Points on a hilly landscape, in no order, each with its height.
A ball rolls from a point to the lowest of its 3 nearest points, and stops where none of them is lower. Distance is the straight distance between rows; heights are no part of it.
Denet: [-25  39  12 -22 -17  -4 -27  -8 -18 -45  -1   8  -3  24 -33  43  15 -13
  41  13  -9  19  -5 -15 -39  14  -9  22  54  -6 -22 -14   6  25   5 -38
  -4 -23 -22  22   2   9 -15  22 -18   1  18 -30   1]  h=425
gike: [-14  16   3 -12   0  -6   2  -6  -4 -11   4   3  -5  20  -7  10   5   6
  19  -7   2  -2  -9  -1  -8  12  -6   7  17   4 -13  -5   0   0  -1 -22
  -4   1 -12   8   2  15 -13  15   7   7  17 -33   0]  h=251
lerir: [  7   1  -6 -11  22   2  13  -6  -4  33   9   1  -9  13   8 -25 -10  22
 -20 -14  36 -31  -2  22  21   0 -12 -14 -33   4  -2   6  19 -20 -18   9
  17   9  17 -23  -4  29 -16  -1   5  18   9 -11  -1]  h=442
vidod: [-11  35  11 -30  10   0   6 -11 -10  12  20  -1 -13  38   8 -20  -7  24
  -5 -14  32 -35  -8  36 -11  15 -15  -6 -13   4 -10  -6   7  -6 -32 -12
  24   4   9 -10   3  36 -25  10  -9  21  13 -50   2]  h=357
Zod: [-19  31  12 -22 -14   4 -24  -7  -8 -42   2   7  -2  19 -29  29  12 -17
  47   7 -12  15  -5 -12 -31  14  -5  13  38   2 -15 -14   5  25  11 -25
  -5 -22 -18  12   4   1  -3  24 -10   0  10 -18  -2]  h=368
Kup: [ 11 -19  -5  23  -8  -5 -10  15  13  -9 -20   5   3 -32   1   4   8 -10
   9   9 -31  24   5 -23   4  -5  11  10  14   0  17  10 -14   6  15  13
 -18  -3  -1   6  -1 -27  23 -11  -1 -18 -14  37   2]  h=314
zuzif: [-20  32  14 -18 -20   2 -28 -11 -16 -43  -4   8   1   8 -35  38  14 -23
  44  17 -12  13  -2 -19 -45  10  -6  10  58  -3 -14 -16   1  27  12 -28
  -8 -26 -17  10   4  -1  -7  24 -12  -3  13 -17  -4]  h=464
fakuz: [-21  42  14 -33   8  -6   1 -11  -8   5  16  -4 -17  42   4 -14  -3  21
   2 -10  40 -34  -4  32 -15  19  -8  -1  -1   8 -10  -8   9 -11 -25 -17
  24   2   5 -10  -1  36 -25  21  -9  24  17 -61   9]  h=591
pok: [-16  19   4 -12  -3  -6  -4  -8  -8  -7   9   1  -2  28 -10  15   9   3
  27  -3  12   2  -8   0 -11  12  -8   3  13   4 -14  -1   4   8   2 -20
  -1  -3 -15   4   6  19 -12  17  -1  12  12 -39   0]  h=290
zuvin: [ -8   8  14   3 -12  -6 -14  -5  -9 -33  -6   0   2  -1 -19  23  13 -14
  38  13 -20  14   1 -11 -20   0   5  13  26  -5 -10 -14  -9   9  17  -9
 -12 -16  -9  20  11  -6   7  12   2   3   5   0  -6]  h=468
bis: [ 10  12   1 -17  12   8   8  -8  -7  13   7  -2  -4  26   6 -14  -4  22
  -8 -16  16 -23   0  19   4  10 -14 -11 -10  -2 -10   4   8  -3 -17  -7
  19  11   9  -9  -9  18 -20  -1   3   8   7 -29   4]  h=300
Buli: [  1  12  -2 -13  12  -4   7  -4  -4  18  11   2   1  12   6 -21  -6  19
 -13 -11  21 -25  -5  20  10   8 -17 -12 -23  -4  -9  -1  17  -2 -17  -3
  23  12  14 -13  -4  19 -20   3   4   8   9 -14   2]  h=421
Kobip: [  2   6   1  -5  -4  -2  -6   5  -1  -7   2   4  -4   1   0  -2   1  -1
   4  -8   4   1  -4  -4  -2   1  -3  -4  13   4 -12  -6  -6   1  14 -11
  -5   1  -3   6   3  -6  -2   7   3   0   8 -18   1]  h=417
gege: [-25  40  11 -35   2  -3  -7 -22 -10   1  26  -5 -14  58  -3  -4   1  25
  12 -10  51 -33  -3  33 -19  17 -15   0   6  13 -21 -11  13 -12 -32 -29
  24   5   2 -10  -2  33 -34  40  -4  21  24 -64  13]  h=656
peguf: [-23  26   2 -21  -3  -2  -7 -13 -12 -10   3  -1  -2  35  -8  17   9   1
  22   0  31  -6   1  -2 -18  20  -8   4  14  -3 -20  -5   0  15  -5 -25
   8 -10  -6  -2  10  24 -16  31  -8  16  21 -47   6]  h=252
zumog: [-14  13   4 -11 -10  -4  -8 -11  -7 -23   9   3   0  14 -15  22  12  -5
  42   2  -1   1  -7 -13 -19  14  -4   4  27  -2 -16  -9  -8  12  10 -17
  -2 -10 -16  13  10   9 -10  20  -2   7  15 -17  -1]  h=215
kiteb: [ 18 -35  -6  25  -6   8  -6  14  11   3 -17   3  12 -46   7   2   4 -11
 -11   8 -28  23   1 -21  17  -8  15  -6  -4  -8  25   6 -14   2  14  24
 -14  -5   2   1   1 -29  29 -18  -4 -21 -17  52   0]  h=381
mobe: [ -5  23   2 -22   7  -2   4  -8 -11   1   5  -1 -12  30   4 -11  -4  20
  -7 -13  13 -20  -4  13  -2  14 -12   0  -6   1 -13   3   4  -1 -16 -14
  18  12   2  -2 -11  23 -16   8  -8  12  12 -35   3]  h=277
duzo: [ -3  24  -2 -21   9  -3   3 -12  -9  16  17  -4  -6  34  11 -20 -15  24
 -11 -13  22 -40   4  41   1   7  -6  -2 -19   3 -12  -1  12  -9 -23  -6
  26  14   9  -6  -2  34 -19   9  -5  13  14 -40   7]  h=84
sibon: [ 13 -16   0  -5  26  -3  14  -6  -4  27   3  -2  -7  -7  22 -20 -17  12
 -20 -14  24 -22  -1  17  20  -8   1 -15 -41  -1   9   5  12 -21 -16  16
   7  13  24 -16  -8  11 -11 -17   5   8  -1   6  -3]  h=264
rin: [-18  21   6 -17  -6  -8  -5  -4  -8 -17   2  -2  -2  21  -7  15  12  -3
  25  -1   2  -4  -6 -10 -13  16  -9   0  19   2 -15  -2   0   4   3 -16
   2  -5 -12   8   8  23 -13  18   3  13  19 -35   1]  h=255
relot: [ 10   0  -5  -6  25  -1  11  -6   3  35   5  -2 -10   9  17 -29 -15  24
 -18 -13  27 -31  -4  23  24   1  -4 -17 -46   5   4   4  18 -25 -18  18
  15  13  23 -17  -3  21 -12  -7   7  13   7  -3  -2]  h=362
vog: [-16  30  13 -18   8   0   7 -11 -10   6  15   0  -9  38   6  -7  -3  18
   0 -13  32 -26   1  24  -5  14 -17   8  -1   6 -17  -3  -3  -2 -21 -15
  21   4   3  -4  -4  33 -18  14 -10  19  10 -48   7]  h=481
gofe: [ -4   8  -4  -5   6  -6   0   5   2 -14   8   1 -11  10  -1   5   3   4
   7   0   5   3 -10   0  -2   0  -6   2  16   3 -11  -7  -3   1   6 -11
  -6   4  -8   7  -6   3  -6  10   7   5   7 -17  -1]  h=254
mide: [ 15 -22  -3  12  18  -6  20   3   4  15  -1  -5   0 -11  12 -11 -14   2
 -29  -6   6  -9   6   5  19 -14   9 -12 -28  -2   5   7  -5 -12 -10  19
  -3  13  14  -8  -1  -2   0 -15   1  -2 -12  21  -1]  h=257
virim: [-14   9   5  -6   2  -5  -4  -6  -4 -27   3  -2   2   8 -16  16   9  -1
  31   2   2   1  -8  -6 -18  10  -2   4  21   2 -12  -5  -3   3   8  -9
  -5  -8  -9  14   8   4 -11  16   6   7  12 -19  -7]  h=187
feg: [ 25 -38 -10  34   5   4  14  17  22  29  -5   1   8 -39  23 -22 -12  -9
 -33  -9 -17   1   0  -2  30 -22  12 -13 -30   5  34   8  -4 -11  -3  30
 -16  10  12 -17   0 -30  21 -36   7  -6 -22  49  -8]  h=207
Vid: [ 23 -58 -13  43  -2  10  -1  19  14   9 -26  -2  12 -44  -2  -2   2 -26
 -23   3 -49  29   6 -21  27 -27  15   0 -13  -5  35   1 -18  -6  18  32
 -20   0  -1  -6   1 -44  43 -27  -1 -15 -29  69  -4]  h=482
Sorin: [ 22 -50  -9  33   0   7   6  13  18  19 -12  -4  11 -33  10  -7  -1 -15
 -25  -2 -25  18   7 -12  25 -20  14  -5 -23  -6  32   4 -11  -8   8  25
 -17   2   0  -4   4 -34  37 -30   5 -14 -25  53  -2]  h=225
samem: [ 18 -36  -4  31 -12   8  -7  13  14  10 -22   9  10 -43   4   1   3 -18
  -8   5 -37  28   3 -26  17 -14  20   1  -7 -14  22   8 -16  -1  23  23
 -16  -7  -5   3  -5 -34  39 -21  -5 -17 -26  57  -2]  h=375
giv: [12  9 -2  0  5  8  8 -1 -8  2  4  5 -2 -4  8 -4 -3  9 -5 -6  6  0  1  1
  5 -8 -3 -4  6  0  3  3 -5  4  4  3 10  4 -3  2 -2 -2  0 -4 -4 -6 -6 10
  6]  h=642
tari: [ 16 -26 -15  20  14  11  26   0  18  36  -9   3   6 -27  31 -34 -10   8
 -48 -10  -3  -7   7  11  27 -12  12 -15 -52  10  25  16   9 -18  -8  30
  -2  20  17 -25  -5 -12   9 -34  11  -3 -15  29  -7]  h=301
sazig: [ -6  20   7 -12   5  -2   2  -2  -3  -4   8   5  -6  23   0   3   1  10
   1 -14   7 -10  -8   6  -4   8 -13   3   0   6 -16 -10  -4  -2 -10 -12
   3   9  -2  -5  -7  15 -18  10  -4   8   9 -31  -4]  h=385
zaf: [ -2   2   9   3 -10  -4 -12  -1   1 -32 -17  -6   5 -13 -22  18  14 -28
  27  24 -29  32   4 -19 -17   5   1  19  27 -10  -2 -16 -12   8  17  -9
 -14 -13  -5  23   5 -18  11   4   4 -14  -9  17  -3]  h=486
berav: [  6 -19  -1  16   3   0  13   6  -1  10  -1  -4  12 -14   4  -7  -7   4
 -14  -5   0   0  10   3  11  -8   9  -7 -17  -2  10   5  -8  -5  -1  10
  -3   6   5  -1   2  -3   0  -9   2  -7 -16  22  -2]  h=287
zanip: [  0  12   3 -19  10  -6   5  -4  -8   7  12 -10  -4  25   7 -15  -6  18
  -8 -17  18 -27  -3  26   4  11 -10  -3 -17   5 -10  -4   8  -3 -21 -12
  20  10   2  -7  -3  24 -20   7   4  15  14 -39   3]  h=184
Bov: [ 7  6 -6  2  1  9  6  4  0 -7  3  6 -7 -6  3  3 -3  3  2 -2  0  2 -1 -4
  5 -6 -2  1 11  0 -4  2 -2  5 11 -7 -1 -2 -5  9 -8 -3  4 -1 -6 -6 -2 -7
  5]  h=692
visib: [ 19 -37  -8  29   9   4  13  14  23  30  -2   0  10 -32  21 -20  -9  -9
 -33  -8 -15  -2  -3  -5  23 -18   6 -15 -34   8  29  10   1 -17 -10  22
 -10   7  13 -14   1 -19  17 -31  14 -10 -22  42  -8]  h=182
sev: [ 13 -22 -17  16   9   2  24   2   9  37  -1   0  -5 -20  22 -31 -18   8
 -43  -3  11  -9   5  20  27 -14   8 -11 -47   4  12  10   4 -17 -10  20
   8  23  24 -24 -10  -6   5 -24   9   2  -9  17  -3]  h=469
bami: [  9 -11  -2  14   0   3   7  13  -2   5  -2  -2   1 -16   1  -2  -1   0
  -7   0 -12   3   6 -10   5  -6   7  -6  -1   3   7   6  -9   5  13  12
  -3  -1  -5  15  -3  -7   7  -2  -2 -14 -12  21   3]  h=453
big: [ 13  -1   0   2  17   7  15   1  -5  15   7  -4  -3   5  11 -10  -8   5
  -9  -8  13 -15  -2  12   6  -4  -5 -11 -15  -6   2  10   8  -4  -4   8
  17   6  11  -1  -1   9  -9  -8  -3   2  -3   6   3]  h=579
Dugur: [-28  32  -2 -32 -11   2 -15  -8 -16 -30   5   4   7  29 -23  28   6   0
  30   3   5   5  -7   3 -35  18  -5  17  24  -6 -26  -8   5  20  -2 -31
   6 -12 -23  10  10  14 -17  28  -7   5  26 -35   3]  h=463
vak: [ 11 -25  -9  17   8   0  15  11  12  26   3  -3   8 -19  10 -18 -14   3
 -39  -3   0   2   2  -6  23 -13  10 -11 -26   5  10   4  -1 -10  -1  17
  -2  13  15 -16  -2 -12   9 -23   2  -6 -19  34  -9]  h=248
pev: [ 18 -34  -7  25 -15   5  -7  16  16   0 -24   5   9 -45   1   9   6 -22
  -2  14 -46  31   0 -29  15 -15  17   3   8 -12  20  12 -15  -1  22  22
 -17  -5  -2   8  -5 -28  38 -22  -5 -22 -15  50  -5]  h=487
vulu: [ -2  -4  -3  23  -9  -6  -4   8   5  -3 -10   7  -3 -25  -4   1   4 -10
   1   9 -22  21   7 -16  -5  -5  -4   3  10   5  11  12  -9  10  17   5
 -11  -5  -8  10   1 -12  17  -8  -2 -12  -7  20  -3]  h=315
dulig: [-17  22   0 -16 -13   2  -5 -14 -10 -27   0   0   8  18 -19  19   9  -2
  33   9   2   5  -9  -5 -24  14  -6  11  26  -6 -23  -8   1  12   2 -24
   2 -16 -22  16   9  14 -10  18   1   2  16 -29   1]  h=253
dibik: [  3 -10  -2  19 -16  -5 -17   2  11 -15 -15  -2   1 -27 -10  24  19 -27
  16  13 -36  30   6 -30 -13  -1   4  14  27   0  14  -1  -3  14  16   4
 -13  -8  -5  14   3 -22  27  -3   4 -12 -10  27  -6]  h=313
zadum: [  5   6  -4 -16  11   3   2  -5  -8   7   6  -7  -1   9   9 -15  -3  15
  -8 -10  20 -22  -5  11   5   0 -15 -10  -9  -1  -3  -2   9  -2  -7   2
  20   6   6 -10  -6  15  -9   0   1  -3   2 -12   2]  h=530
ruk: [  6 -23   1  16   0   4   1  10  11  13  -7  -1  13 -24   1  -9   0  -1
 -25   5 -17  14  -1 -13  21  -9   9  -4  -4  -7  25  12 -11   2  12  20
 -15   1   8   5   1 -21  12 -15  -1 -15 -18  39   1]  h=249
vuzu: [ 16 -30  -7  25   2   6   5  16  20  11  -2  -5  19 -31   2  -5  -2  -5
 -27   9 -24  15  -1 -14  20 -13  10  -8 -19  -5  24   5 -12  -6   8  23
  -9   2   5  -3   2 -31  25 -27   2 -17 -13  44  -6]  h=135
dorav: [ 10  -1  -3  -3  17   4  14  -3  -3  19   7   0  -3   1  14 -20 -11   9
 -10  -9  20 -19  -1  18  11   1  -9 -16 -22  -6  -2   6  10  -7 -13   9
  19   3  15  -7   4  14 -10  -3   1   5   3  -4   6]  h=555
duz: [ -4   5   5  -2  -8  -8 -14  -4  -5 -26  -1  -4  -1   1 -22  21   9 -11
  37   5 -10   7  -3  -7 -14   4   1   7  27  -1 -11 -13  -7  10  13 -19
 -12 -11  -8  15  11  -9   0  17  -2   4   1   0  -4]  h=424
zapod: [  8 -21  -3  14  10   1  13   6  10  19  -1  -8   3 -15  16 -15  -8   6
 -29  -1   7  -4   3   2  17 -13  10  -3 -26  -1   8   5   2  -6  -6  15
   0  11  16  -8  -1  -5  -3 -17   5  -1 -15  19  -5]  h=285
visav: [ 20 -10  -3  -2  21   4  24   0   0  31   4   1 -12  -1  22 -31 -18  27
 -35 -17  23 -22   4  31  29 -10   4 -12 -50   7  10   3  18 -28 -18  24
  10  20  33 -22  -6   2 -15 -20   9  19  -2   2   1]  h=349
lar: [ 25 -29 -22  20  12  10  27   1  14  40  -2  -1  -2 -28  35 -52 -14  19
 -57  -8  -1 -12  11  16  34 -16   5 -21 -61  11  22  15  16 -26 -13  34
   1  22  22 -23  -6 -13   4 -33   9   0 -15  32  -3]  h=599
pigem: [  4 -18  -3  22 -14  -7  -9   8  12  -6 -20   3  -2 -26  -1   8   6 -14
  15  10 -25  16   5 -24  -4  -4   6  12  19   3  12   7  -3  10  18   5
 -21  -5  -6  14   0 -25  22 -11  -2 -15  -7  32  -4]  h=268
Nuba: [  7 -29  -3  27   8   2  16  11  18  21   2  -7  11 -26  11 -19  -7  -2
 -31  -7 -10   7  -8 -10  23 -14  12 -12 -25   6  22   0  -4  -7  -2  19
  -9   4   8  -5   3 -19  17 -29  11 -11 -15  45  -7]  h=206
zubit: [ 13 -16  -5   3  21   6  17  -1   3  22   4  -2  -3 -10  16 -14 -17  10
 -32  -5  15 -10   5  16  18 -18   8 -10 -40   1   1   5   5 -19 -12  17
  -1  16  20 -23  -7   2  -7 -15  12   4 -16  12  -1]  h=183
mozet: [ 13 -20  -1  30 -14   0 -11  15  14   1 -24   3   5 -41   0   8   7 -16
   0  17 -35  30   3 -24   6  -6  11   4  14 -12  18  11 -15   6  19  24
 -23  -3  -3  12  -3 -27  25 -18  -3 -19 -18  41   1]  h=434
zot: [ 19 -48 -14  35   5   8   9  20  24  26 -11  -6   7 -38  17 -18  -7 -17
 -34  -3 -25  11   4 -12  23 -24  15  -6 -24  -3  37   4  -9  -9   4  35
 -18   3   0  -9   2 -31  30 -35   6  -7 -25  51  -5]  h=276
zofe: [ 10 -16  -7  16  10  -8  18   6  16  30  -2   1  -1 -18  18 -23 -18   6
 -39  -8  10  -5   0  10  25 -13  12  -5 -41   2   9   6   7 -15  -7  12
   0  17  17 -21  -5  -1   6 -23  10   1 -15  23 -10]  h=588
tepid: [  9 -10   2  13   4   8  10   6  -4   0  -3   2   1 -10   4  -4  -8   8
  -7  -3   2   0   8   5   4  -9   1  -6  -3  -1   0   9  -2  -3   5  12
   7  -3   4   4   0  -3   7  -5  -2  -2  -7   8   2]  h=471
zovi: [-18  13   8 -16  -2  -4  -3  -5  -5 -17   5   4   2  14 -15  17   8  -3
  27  -2   0   2 -10  -1 -17  10   0   5  16   1 -10  -5   1   5   7 -19
   0  -6 -14  10   9  15  -9  12  -2   5  10 -27   4]  h=217
sul: [  1  -5  -2  18 -12  -8  -2   0   5  -4  -9   2  -7 -17  -4  12  -2  -7
   7   9 -13  14   7 -14 -11  -5   5   3  11   6  13   0  -7   9  16  -2
 -11  -9  -8  18   1 -12  14  -7   0 -10  -7  19   7]  h=384
meges: [-30  37   6 -37  -3  -4 -12 -10 -20 -19  14  -3   5  42  -5  23   0   1
  32   1  28  -8   1  15 -25  21  -4   4  27  -1 -28  -2   4  16  -6 -31
  13  -6  -7   2   5  25 -27  26  -5   6  30 -53  13]  h=516
Zap: [  4  10  -4  -8   8   3   4  -1  -4   1   3  -4  -5  10   7 -11  -2   9
  -5 -14  11  -7  -2  10   5   1  -9  -4  -1  -3 -13   0   7  -3  -5  -7
  14  12   0  -1  -5   5 -13   6  -1   1   3 -14   6]  h=608
pufu: [  5   0   2  11 -12  -2  -3   0   3  -7   0   2  -5 -15  -1   8   4  -3
   6  12  -8   9   1  -8 -10  -7   1  13  16   3  -1   1  -8   8  15  -4
  -7  -2  -7  12   1 -15  17   1   1 -11  -3   3  -4]  h=250
Tud: [-20  36   6 -27 -14   2 -22 -10 -20 -35   7   5   2  30 -30  27   8  -9
  33   8  -2   4  -2 -12 -39  16 -10  20  45   0 -21 -18   2  26   0 -31
  -1 -19 -21  16   4   7 -22  29 -11   4  23 -28   4]  h=359
vimo: [ -2   2  12   4 -17 -11  -9  -2  -1 -20  -5  -2  -4 -19 -17  17  16 -25
  23  25 -22  23  -2 -19 -15   1   6  18  22  -7  -9 -12 -12   7  18  -7
 -10 -11  -9  16   5 -14  17   8   6  -4  -3   8  -1]  h=433
kas: [ 13 -34 -10  23   9   5  18   8  24  31  -3   3   4 -32  24 -25 -17   1
 -40  -1  -5  -5   0   4  25 -15   7 -17 -37   7  19  11   5 -20  -3  29
  -3  14  12 -23  -7 -15  15 -32  11 -10 -18  36 -13]  h=139
Reme: [ 19 -52 -19  37  -4   5  -8  19  16   7 -28  -1  14 -48   3   2   7 -32
 -18  16 -46  37   6 -31  26 -19  20   1  -7 -10  32   8 -19  -9  21  32
 -20  -1  -5  -1  -3 -41  43 -35   3 -22 -32  70 -12]  h=466
mov: [ 21 -16 -14   7   8  10  20   5  10  41  -5   0  -4 -21  29 -35 -20  16
 -47  -7  12 -11   8  22  39 -11   4 -13 -57   3  10   8  11 -21 -15  27
   9  14  21 -22 -12  -5   4 -26  14   7 -12  10  -1]  h=652
Sal: [ 20 -42  -8  33  -7   4  -7  17  11   5 -23   8  11 -44   3   7   1 -26
  -5  12 -44  35   3 -30  18 -14  21  -6  -1 -13  23   7 -15   0  21  30
 -21  -1 -11  -1  -3 -37  49 -25  -4 -22 -24  58 -12]  h=435
Veru: [-12  21   4 -22   3  -1   4  -7 -14   1  11   0 -10  36   0   3   4  11
  -2  -9  17 -17  -5   1  -5  10 -17  -2  -2   5 -14   0   7   0 -15 -15
  13   7  -1   0  -2  26 -15  17   0  13   9 -43   0]  h=338
kodat: [-21  39  19 -14 -25   0 -32  -8 -13 -47 -11   1   0  18 -36  45  12 -24
  39  14  -8  18  -7 -17 -43  12  -7  18  62  -8 -14 -17   9  32   7 -34
 -13 -23 -26  19   2  -2  -9  27 -11  -6  15 -27  -5]  h=521
Fabav: [ 16 -20 -15  20   8   4  23   4  15  36  -5   7  -4 -23  26 -29 -18   2
 -44  -6   6  -4   7   4  26 -11   9 -13 -41  13  19   9   4 -18 -10  21
   0  15  17 -28 -11 -14   7 -28  12  -1 -18  30 -10]  h=56
Vude: [  1  -4   3  16 -11  -8  -5  -3   5 -18  -9  -2  -5 -17  -7  19  12 -19
  20  21 -24  21   2 -20 -12  -2   8  17  22  -4   1  -3  -5  10  16  -8
  -5  -7  -9  13   5 -10  24   2   6  -7  -2  15   0]  h=371
losig: [  5 -19  -5  11  16   0  19   1   0  17   4  -3  -1  -4  16 -15 -11   6
 -21  -7   7 -11   5  15  18 -14   1 -11 -29  -2   4   6   8 -11  -6  15
   5   0  10 -13  -1   4  -3 -12  -2  -3  -7  10  -1]  h=246
mif: [-22  25   2 -24 -19   6 -24  -9 -12 -37   9   2   3  22 -27  20   9  -7
  37  13  -2   4  -8 -15 -29  11  -8  16  39  -4 -25  -9  -1  21   9 -28
  -3 -22 -16  14   6   7 -16  25  -5   8  22 -22   3]  h=310
dev: [  1 -14  -2  14   0   3   2  13  -3   6  -5  -3  13 -15   1  -5   1   2
 -14   3 -14  14   5 -10   8  -8   4  -3  -5   2   5  14 -10  -4  10  20
  -5   7   1   9  -7  -8   6 -12   1  -9 -15  30  -1]  h=514
Pelel: [-32  42   5 -36   1  -7 -13 -22 -15  -6  18  -9  -3  56   0  11   4  20
  19 -11  44 -18  -3  25 -25  22  -8   3  20   4 -26   0  12  -3 -19 -27
  29  -2   4  -9   2  30 -31  34  -9   9  24 -59  16]  h=592
Gaso: [  3  -5   8  13 -16  -7 -10   3   8 -15  -6   1  -2 -24  -7  19  12 -16
  18  15 -19  20   1 -20 -17  -7   6  15  16  -1   4  -3  -7  11  10  -7
  -3  -7  -9  16   0 -19  27   5   0 -16   3  19  -1]  h=405
basog: [ 24 -39 -16  13  13   7  24   5  11  47  -5  -2   1 -30  32 -50 -12  22
 -48  -9  -1 -12  12  16  43 -13   6 -21 -59  13  24  12  16 -22 -13  40
   7  29  20 -22 -11  -8   1 -36   7  -3 -24  38 -12]  h=734
kug: [-27  29   5 -34 -16  -4 -14  -7 -21 -30   8  -3   8  44 -14  18   7   2
  36   0  16 -10  -3   7 -26  17  -2  16  29  -1 -29  -5   4  19  -7 -34
   7  -8 -18   9   7  21 -23  27  -8   4  31 -42   8]  h=474
fid: [ 10 -17  -2  18 -10   5  -5  13   8   5 -10   3  -3 -26  -1   0   2  -3
  -8  10 -28  16   7 -19   8  -4   7   1   4  -4  17  11 -11   3   9  19
 -18  -2   2   7  -2 -22  16 -13   1 -16 -13  39  -1]  h=353
vosa: [ 10 -13  -6  16 -11   1   1  13   5   3 -11   1   4 -21  -1   0   1  -4
  -3   8 -20  15   8  -9   5  -6   8   2   6   2  15   8  -7   1  15  10
 -11  -1  -4   9  -1 -11  14  -9   3  -9 -15  24   5]  h=370
seko: [ -5   9   5  -2  -3  -2  -8   0  -3 -15   8  -2  -2  11 -11  10   2  -3
  24   0  -3   7  -6  -4  -9   6  -2   6  16  -2  -8 -11  -1  -1  12 -13
  -8  -6  -3  12   0   2 -12  11   4   5  11 -18  -4]  h=132
Sipes: [  7   7  -4  -4   4  11   9  -1  -1   2   5   4  -8   6   4  -5   0   6
  -7  -2  12  -8  -5   8   1  -2 -11  -6   3   1  -1   9   1   3   5   1
  10   0  -1  -1  -4  -1  -4  -1   0   2   1   0   2]  h=696
zubel: [-31  34   7 -32  -4  -1 -14 -17 -13  -9  12  -3   1  52  -1  15   3  14
  20  -8  32 -15  -3  18 -16  16  -3   2  19   2 -17  -6   3   2 -19 -30
  16   3   1 -11   4  28 -24  33  -8  15  21 -60  11]  h=559
Vegik: [-26  23   1 -20  -4  -5 -10  -9 -16 -17   6   1   1  32  -7  17   9   0
  27   5  18  -9  -2   0 -23  19  -5   9  25   7 -20  -7   1  13  -2 -29
   2  -7 -13   5   7  22 -18  27  -4  10  25 -37  12]  h=380
rubit: [ -8   7   6   1  -3  -3  -9   5  -1 -15   1  -2  -6  -2  -5  12   5  -2
   8   5   3   7  -1  -3 -10  -4  -4   8  15  -3  -9  -5  -5   5  13  -8
  -4  -3 -10  10  -2  -7   1   2   6   0   1 -15  -5]  h=422
Teza: [ 27 -42 -11  34  -1  10  -1  21  16  15 -13  -2  16 -36   2  -7   4 -19
 -20   5 -30  23   3 -19  23 -19  16  -3 -12  -7  28   1 -15  -9  14  27
 -22  -4  -3  -2  -5 -34  34 -18   1 -19 -23  59  -4]  h=280
fefav: [  6   3  -6 -11  19  -1  16  -3  -1  21   8  -6  -4   3  11 -26 -13  15
 -12 -10  23 -27   0  22  15   7 -15 -16 -30   0   0   5  22  -9 -18   7
  20   7  14 -18  -1  18 -17  -6   8  12   6  -9   2]  h=506
Borim: [ -7  21  18 -11 -15   0 -16  -9 -14 -48  -2   3   0   8 -33  35  17 -18
  44  15 -22  17   3 -19 -37  11   2  11  53  -2  -8 -13   2  25  12 -18
 -11 -23 -18  17   1   1   7  23 -14  -1   6  -7  -3]  h=480
Zenum: [  8   9  -9 -16  13  -7   5 -13  -3  22  11  -4   0  16   7 -19 -14  22
 -13 -11  30 -32   5  29  16   4 -22 -14 -31   1  -7   5  16  -7 -18   3
  23  11  14 -16  -7  22 -20   3   1  18  13 -23   3]  h=488
fir: [ -2   6   7   1  -7  -9  -9   0  -1 -14  -5  -1  -6  -7  -8  18   8  -8
  16  10  -7  13  -4  -9 -11  -6  -1   8  24 -11  -6  -8 -10   4  14 -13
 -13  -7  -9  15   7  -8   4  12   2  -2   3  -6  -1]  h=220
fibok: [-21  40   8 -43   6 -10 -14 -15  -8   1  20  -6  -9  53   1   5   6  17
  13  -9  50 -25  -3  27 -13  21 -13   1   2  10 -22  -8   8 -14 -26 -20
  18   1   5  -9  -2  35 -35  31  -9  23  19 -58   9]  h=593
goril: [ -2  11  18  -7 -19  -3 -10   2 -14 -42 -10  -1   3   4 -27  29  11 -26
  37  18 -18  23  -1 -17 -29   1   5  16  40  -7  -6 -13  -6  11  13  -9
 -13 -17  -8  22  10  -5   4  17 -11   0   0   1   1]  h=500
rupo: [-17  26  10 -21   3  -2   0 -11  -5  -2  10   2  -7  35  -3   7   3  10
   6  -7  28 -16  -6  12 -11  15 -11   6   8   5 -17  -6   0   0 -12 -14
   6   2  -5  -9   0  26 -15  22  -4  15  14 -52   7]  h=399
Gar: [  9 -26   3  18   2   0  10  13  10  12   0   5  14 -17   4 -12 -10  -1
 -27   2 -10   1   7  -6  17  -8   7  -6 -16   2  12   8  -8  -4   7  19
 -10   2  13  -3  -1 -15   8 -19   5 -12 -13  36  -3]  h=212
rudes: [-26  33   9 -38 -13  -4 -27 -10 -26 -35  10   3  -1  36 -31  31  15  -3
  32  14  -4   9   4  -3 -36  16  -1  22  38  -3 -24 -14   7  23  -6 -37
   3 -18 -20  13   4  14 -23  31  -2   5  24 -33  11]  h=407
lilup: [-10  15   8  -5 -15  -5 -15  -8  -5 -35  -3   5   2   8 -22  22  18 -16
  38   9 -14  12   1 -12 -24   7   5   9  36  -6 -11  -9  -6  12  18 -11
 -12 -21 -13  21  15   1   1  16  -5   3  -1  -6   1]  h=467
lun: [-25  27   8 -30   5  -1  -6 -18  -6  -8  21   3  -9  47  -4   5   2  17
   9 -11  40 -25   0  28 -13  23 -12   3  11   7 -14  -6   3  -2 -27 -12
  17  -4   3  -8   2  27 -25  25  -8  14  22 -54  13]  h=498

For each start below, name the point where the ball stops.
zubel => duzo
vak => Fabav
Zod => seko
fibok => duzo
Denet => seko
fefav => duzo
sazig => seko
Pelel => duzo
rudes => seko

For each start below, name every point that the ball comes to, in order.
dorav => fefav > Buli > bis > zanip > duzo
Zenum => Buli > bis > zanip > duzo
Borim => Zod > mif > dulig > zumog > virim > seko
